Each row is a point on a landscape with many valleys, with its height.
From any point a ball rolls to the lowest of the 3 points nearest to it. It stops when none of these is lower. Distance is the straight distance between rows; heights are no part of it.
viduv (h 19.6): [176 158 132  80 162 179 122 158 159 160 171]
Muf (h 31.9): [ 91 101 141 154 127 108 122  77 132  85 105]
vidum (h 37.6): [159 149 170  99 129 188 143 118 148 143 127]
mumo (h 53.4): [119 130 176 128 136 167 137  95 135 109 108]
Robi (h 22.6): [150 184 138 102 110 151 126 207  83 129 138]
zemo (h 55.3): [121 127 176 126  99 159 132  93 127 118  98]
til (h 26.6): [ 78 126 140 129 143  31  99  40 152 143 100]
Kagis (h 15.0): [148 180 128 106 150 158 121 214 106 115 160]
Solal (h 39.2): [120 112 122 150 103 132 136 123 114 129 116]
nub (h 58.0): [136 121  71 142 110  99 122 174  91 149 149]
nev (h 23.9): [145 149 144 125 122 175 139 164 112 130 138]
fis (h 10.7): [ 89 115 130 137 107  72 103  65 123 124  97]
faso (h 56.9): [141 131  80 102 121  66 109 179  79 179 146]
lekup (h 13.5): [102 106 107 133  94  87 119  92 117 166 114]
Vap (h 33.1): [150 130 166 108 151 186 151 132 150 128 133]
pitak (h 12.3): [158 175 116 104 176 174 129 209 126 118 171]
fudat (h 47.5): [105 113 155 156 119 118 116  71 129  90  94]
disa (h 38.7): [102 118 157 153 158 126 124  79 157  66 107]
gozi (h 4.9): [120 107  83 138 106  85 125 133 103 166 133]
gire (h 32.2): [154 182 149 100  98 172 126 193  84 140 123]
mef (h 16.3): [173 174 144  80 163 178 122 184 130 146 172]
nupe (h 32.9): [125 129 123 137  93 150 132 144  90 133 122]
luf (h 28.0): [138 147 111 133 128 150 140 185  99 122 152]
fepi (h 31.6): [148 156 158 112  87 174 142 154 111 147 117]
duga (h 76.7): [128 128  69 149 129 106 128 210 109 116 165]
zovo (h 37.9): [ 85 104 123 118 125  52 120  50 145 170 112]
Fevi (h 52.0): [106  85  89 163 124 119 135 135 147 107 137]
niv (h 43.7): [147 148 177  98 114 184 139 106 141 131 104]
Nafu (h 42.8): [ 93  93 108 146 120  76 120  69 147 141 112]
sigig (h 60.4): [130 108  76 114 120  70 134 127 113 200 127]
Roguz (h 47.3): [101  93 127 168 138 127 129 116 156  86 118]
gibo (h 59.9): [122  98  89 148 108 116 134 146 112 137 122]
soza (h 33.9): [138 136 175 114 159 158 141  77 162  99 114]
zifa (h 7.0): [130 115 123 157 140 156 150 153 139  98 135]
dopok (h 4.0): [169 131 174  69 166 157 125  65 177 138 145]
Sof (h 34.8): [137 143 105 133  98 113 117 194  76 140 138]
suz (h 15.5): [ 77 104 123 150 142  51  94  54 151 107 105]
Dade (h 20.7): [141 132 137 138 132 170 147 153 129 118 134]
kat (h 31.1): [140 134 115 142 105 147 132 166  97 133 130]
fov (h 7.4): [164 149 186  79 151 157 127  67 172 124 125]
nudo (h 47.9): [129 117 170 131 169 159 140  89 171  90 122]
Kup (h 66.8): [116  91  69 161 119  92 134 136 140 135 139]
sig (h 21.0): [ 87  92 116 155 132  72 115  71 144 107 114]
durod (h 7.9): [147 123  60 119 133  58 132 174 113 185 149]
buni (h 21.3): [126 115  97 136  88 100 127 131  94 171 122]
zopal (h 25.6): [141 145 112 138 127 145 125 200 113 112 147]
Lipi (h 42.3): [113 112 147 154 134 137 139  98 147  92 112]
Ginez (h 26.1): [169 137 150  98 164 181 138 131 173 140 153]
fam (h 37.4): [ 86 119 138 161 145  83 113  72 145  60 101]

Two balls start at each pair of points below. Name the first point that both come to, or write never.
Sof, gire -> never
niv, zopal -> pitak
duga, Robi -> Kagis
fepi, Vap -> Dade

Where does a ball stop that starts at each point below?
mumo -> dopok
nudo -> dopok
zemo -> Muf
sig -> fis
